Points, in no order, along strands that fork, close into loops and pass close to each other.
In the rows, 128 means zero.
Points whose rows are less than 120 apart are linked; no others are.
lovat: [115 111 133 180 155 132 121 146 109 122 117 148 120 160 133 163 165 168
 134  92 120  72 173 138 149 100  81  98]
sif: [142 196  89  97 129 114 146 116 116  97 174  87 105 145  99 174 121 101
 151 138  96 138  94 139 129 115 126 123]
zefot: [116 162  82 103 135 100 144 104 167 131 153 125 118 145  85 147 145 120
 163 177  79 124 143 128 139  90 164 116]
bok: [ 93 109  99 128 155 110 155  93  73 106  98 100 143 119 135  82 125 123
 118 104 155 217 124  97  85 170 137 123]
raz: [145 192  84 129 142 123 146 142  81  88 143  91 155 145 113 118 107 147
 122 101  79 163  80 102 119 132 138 155]
tabi: [139  92 122 116  91 176 106 157 104 122 136 112 146 107 116 106 168 180
 118 120 127 177 153 123 134 115 126 133]
kopa: [147 166 155 158 152 112 140 131 137  94  84 132 108 104 120 149  89 110
 122  80 117  99 114 157 126 183 120 112]
keru: [141 155  80 117 145  99 153 121 158 122  94  90 187 157 105  73 132  95
 103 156 116 164  75 122 154 145 147 145]
Nufu: [111 134  99 135 122 121 165  97  67  90 138  93 112 103 125  87 100 105
 118 117 138 195 103  76  88 138 150 114]
bamid: [119 157  64 103 137 119 126 138 127 147 158 130  91 173 105 143 164 131
 187 175 106 157 154 137 111  64 165 141]
dafeg: [ 91 132 101 133 172  88 153 119 146 112  44 114 156 158 121 113 148  92
 157 136 124 195 122 133 120 146 130 133]
Rifa: [165 115 169 147 125 118 112 152 186 169 144 167 117 143 176  96  76 128
 118 147 112  44 104 147 140 120 172 127]
sigef: [161  61 153  83  89 198 112 160 174 127 138 137 139 134 166 122  69 105
 140 191 178 147 167 113 132  45 126 133]
dubed: [149  79 148 177 146 124 124 155 173 141 159 154 128 179 185 121 104 129
 144 144 116  39 137 132 143  87 155 116]
teza: [ 62 174 145 144 151  79 124 124 165 127 158 192 106 115 127 165 130 166
 153 131  73  71 162 134  90 104 107 148]
Zofe: [ 80  87 168 125 153  45 127 101 178 192  94 141 155 152 181  92 135 162
 152 149 133 106 158 115 136 135 151 151]
dup: [138 204  84 107 119 117 108 112  94 130 199 136  85 128  86 148 127 116
 134 159  87 127  95 113 115  88 155 135]
vod: [147  53 116  83  94 164 142 143 210 120 129 122 165 118 134 129 146  80
 122 190 164 121 144 122 170  81 109 120]
napor: [ 47 159 152 133 171  79 125 104 145 137 155 177 110 111 132 161 135 170
 177 130  83 118 169 118  78 119 115 146]
filit: [ 73 136 151 169 145 105 108 138 132 139 129 174 124 137 147 156 149 169
 147 104 103  53 171 134 115  98  85 129]
dunif: [126 148 123 145 140 129 142 152 114 104 119 111 114 134 100 198 156 139
 147 110 111 100 161 154 143 120  84  96]
pimeg: [162  68 120 159 144 157 145 176 154 119 162 137 131 193 168 146 132 117
 152 155 131  72 160 143 135  75 166 106]
romop: [188 140 141 135 116 148 124 160 146 112 133 131 120 125 126 115 119 126
 123 123 103 103 108 157 134 135 163 104]
bas: [ 51 129 154 142 173  88 136  91 131 127 124 157 109  90 136 148 132 152
 186 113 109 140 164 114  73 139 127 139]
linuf: [179 147 143 127  91 163 121 140 120  93 131 134 114  84 106 107 122 146
  93  76 133 118 113 143 130 172 134 120]
vegi: [112  48 128 107 112 146 131 144 200 124  92 129 152 125 148 105 143 110
 144 172 152 143 167 130 144  96 126 132]
sav: [129 174 129 147 169 101 144 127 134  82  96 125 111 147 117 150  87 113
 145 114  80 124 108 150 120 146 137 102]
mikek: [ 96 127  91 118 173 106 154 108 102 115  74 117 156 153 137  73 139 105
 135 120 144 213 115 107  90 164 143 139]
zugol: [166 166 112 154 118 158 147 150  75 104 136  71 146 136 114 132 109 140
 108  81 108 161  84 115 136 151 122 152]
sube: [161  54 104 175 147 170 139 160 139 113 156 117 137 199 169 162 133 109
 141 131 161  77 160 140 162  71 120  91]
gog: [138  68 131 129 111 161 128 154 115 124  94 111 156 120 120 109 180 176
 122 120 155 175 174 136 150 126 101 129]
dit: [161 139  95  94 117 114 118 136 106 146 125  91 195 156 125  74 129 136
  92 147 110 155  56 123 164 150 141 152]
mezus: [ 97 157 117 137 182 107 119  94  36 129 123 144 137 110 123 103 129 145
  67  97 153 164 129 129  79 201  99 119]
zos: [118 148  97 144 170 100 160 135 161  99  68 101 150 162 111 141 133  99
 158 139 102 162 116 147 131 132 139 118]
Peko: [119 156 146 123  97 115  91 121 151 137 151 196 114  74 114 106 115 141
 107 130 116  65 109 131 112 151 139 140]
Fuf: [ 98 164 156 117 126  68  97 120 161 134 132 199 134  83 129  96 118 157
  94 116 123  48 136 134 104 182 131 158]
vopef: [ 78 185 100 152 159 129 120  95  47 128 173 163  97 114 104 134 108 116
 124 139  99 167 102 107  57 120 114 121]
zir: [ 64 162 114 154 173 117 122  82  51 141 145 163 124 112 122 121 121 130
 115 128 114 161 109 122  71 153 108 111]
serop: [134 163 133 107 131  89 102 110  93  96 110 146 131  71  99 109 139 152
  36  81 168 102 119 139 138 217 107 120]
Sir: [105 140 128 148 103 167 119 121  66 147 141 119 122 114 118 144 140 120
 143 114 122 158 101 123 117 127 107 121]
gure: [162  75 167  75  82 199 102 152 140 134 122 132 156 128 151 105  81 142
 110 174 185 160 153 116 152  75 100 128]
Somad: [187  75 156  98  93 190  99 146 165 136 171 140 115 147 180 148  60  91
 138 192 177  93 146 105 157  22 126 119]
voz: [112 142 130 167 164 140 151 119  55 103 102 104 124 127 104 125 148 178
 114  61 138 206 152 125 110 169 109 140]
riror: [171 185 117 113 126 126 141 116 124 114 144  96 144 144 107 153 131  97
 127 135  84 108  67 125 156 128 121 107]
monu: [159 102 149 103  92 122 130 137 205 150 182 111  77 100 161 167  89  75
 187 164 138  80 129 134 123  87 171 134]
des: [155 127  86 113 111 162 136 175 143 135 156 100 118 158 121 136 143 107
 160 170 125 154 130 142 124  70 163 139]
pobod: [135 171 140 175 139 147 147 139 109  92 112 118  95 120  76 190 153 164
 104  75 120 122 170 153 137 144  71 125]
memi: [113 125 136  99 143  66  99  95  82 120  89 103 137  62 122 119 149 140
  61 107 190 123 124 140 157 212 116 120]
pubi: [135 149 128 166 146 146 149 136  79 106 102  78 128 122  91 161 166 185
 111  74 124 182 169 129 137 143  86 143]
mog: [106 140 109 119 113 126 144 132 124 119 137  95 105 117 108 196 149 105
 177 121 133 117 152 151 137 110 102 101]
moro: [161 161 149 132 106 141 112 127 107 102 116 146 122  84  90 109 133 149
  50  63 158 106 130 146 140 213 104 140]
mafa: [107 141 194 131 116  52 111 136 192 159 135 165 132 102 174  92 111 156
  99 113 141  48 131 146 112 173 138 168]
kota: [126 132  88 102 128 100 148 100 195 128 111 121 145 132  84 105 141 119
 143 181  96 145 133 118 140 116 174 118]
vub: [128 118 193 138 123  84 104 155 192 160 144 168 118 123 188  88  99 162
 123 116 127  51 134 151 118 143 161 158]
golib: [185 129 136 154 139 158 148 180 142 129 140 129 122 158 138 134 132 115
 143 131 102  91 126 161 129 104 164  99]
maku: [165 123 115 144  86 199 156 151  79 128 152  44 136 131 121 156 106 124
 121  69 142 196  96 109 139 148 116 185]
Tep: [115 108 142 116 122  88 124 102 102 128  75 110 149  70 110 139 153 132
 118 120 150 131 129 125 160 170  90 100]
poga: [171 117 128  86 108 128 103 148  96 170 115 106 185 164 142  81 135 148
  73 153 137 136  81 140 181 149 131 143]
Lib: [107 160 139 164 155 140 131 115  58 125 110 156 112 117 106 115 124 155
  90  65 148 166 138 147  91 197 107 131]
Dugi: [192 152 138 131  81 186 121 155 117 100 170 111 105  91  95 146 151 162
 100  80 125 123 127 132 141 132 123 126]
megel: [168  71 146 159 112 176 136 156  95 141  89  87 148 145 124 136 168 179
  90 101 166 163 170 129 179 123  69 135]
ruros: [127 169 111 121 111 133 147  96  75  89 171 122  70  90 123 116  88  75
 104 110 143 151  78  69  85 122 150 112]
gotif: [102  96 105 108 145 100 152  99 243 152  79 145 154 138 119  79 145 104
 131 170 128 157 143 126 143 126 166 150]
Peb: [ 65 130 120 134 137 112 129 104 120 110 122 117 104 106 116 169 133 129
 179 122 122 148 153 131 101 136 122 113]
rar: [ 98 104 143 121 111 127 110  99  75 161 115 133 144 103 132 121 140 130
 117 129 147 143 107 135 139 159 104 112]
popiv: [ 70 111 168 136 141  78 102  97 126 179 124 177 132 120 159 101 135 168
 140 135 119  98 144 130 108 138 130 140]
lipeb: [132 174 124 120 106 135  98 116 111 123 166 167  95  95  86 123 120 127
 113 142 100 109  91 116 111 123 147 121]
siv: [175  59 143 109 104 149 124 144 196 143 199 132 102 145 182 156  89  81
 158 183 151  62 145 116 149  54 154 121]
mavo: [147  75 146  65 100 140  92 135 113 155 106 112 175 143 159 102 123 147
  78 159 173 129 123 143 191 134 102 123]
feref: [107 171 126 134 106 131 139  79  95 110 163 144  85  74 116 128  77  54
 109 113 137 135  69  77  82 159 132 104]
fak: [144  74 112 175 140 157 125 157 114 124 124 110 135 183 141 157 161 144
 135 111 139  83 160 137 171  89  87  95]
muk: [112  49 142 103 151 156 129 152 199 140  53 147 150 160 179  79 130 115
 147 149 166 172 166 143 112 116 135 161]
vabe: [ 92  71 136 104 164  66 128 107 209 171  58 144 162 164 171  81 150 126
 147 165 148 141 162 126 145 140 157 169]
zisif: [179 126 107  99  78 180 120 165 113 106 182  90 128  97  97 136 180 175
 118 113 125 149 153 132 144 104 130 137]
Zaze: [117 172 147 124  99 134 117 108 158 125 158 149  71  91 122 189 106  74
 161 106 128  70 115 132 106 140 122 125]
Nekil: [158 150 131 124 122 120 139 110 132 159 116 108 157 170 124 148 133  84
 130 155  93  87  65 130 176 125 119  98]
tomi: [158  85 112  69  74 158 136 123 194 130 143 103 149 113 124 147 150  65
 142 175 152 136 118 114 163  96 128 120]
dema: [ 82 132 153 126 181  99 106  98  87 171  97 184 127 145 146 103 153 164
 148 122 116 138 140 138 101 152 137 141]
Zer: [103 116 133 135 154 126 118 130 113 154 108 169 113 163 143 104 151 149
 182 140 104 155 149 125  90 105 164 135]
Rikar: [118  93 126 132 115 154 109 146 127 153 122 140 126 164 143 121 139 126
 167 160 119 143 142 129 120  80 149 126]
mes: [167  64 148 181 136 156 128 164 102 139  84 103 142 176 142 134 146 165
  95  94 173 113 169 140 194 122  82 114]
Tema: [132 103 140 129  94 187 129 139  77 150 130  88 138 130 131 129 109 112
 122 115 153 205  90 114 132 135 114 140]
kesot: [ 92 186 147 136 117 116 128  84 143 120 152 172  89  79 108 166  75  63
 127 118 125  86  85 108  85 164 125 127]
Dufi: [130 176  63 116 147  99 166 115 131  99 126  90 163 165 102  98 115 120
 116 154  84 172  86  96 128 113 162 144]
nutu: [150 134 158 116  81 135 122 116 184 147 172 132  74  91 145 174  96  72
 167 128 129  63 104 129 122 118 152 125]

A tip is a point with one link. Name the tips that can be reached along the links from each point below, in the order of the rows.
Peko => vopef, mavo, Nekil
monu => kopa, gure
vegi => muk, tomi

How many points has the smallest loop of links through each point below? Write 0 if it is on no loop.
napor => 8
bamid => 11
zisif => 12
maku => 0
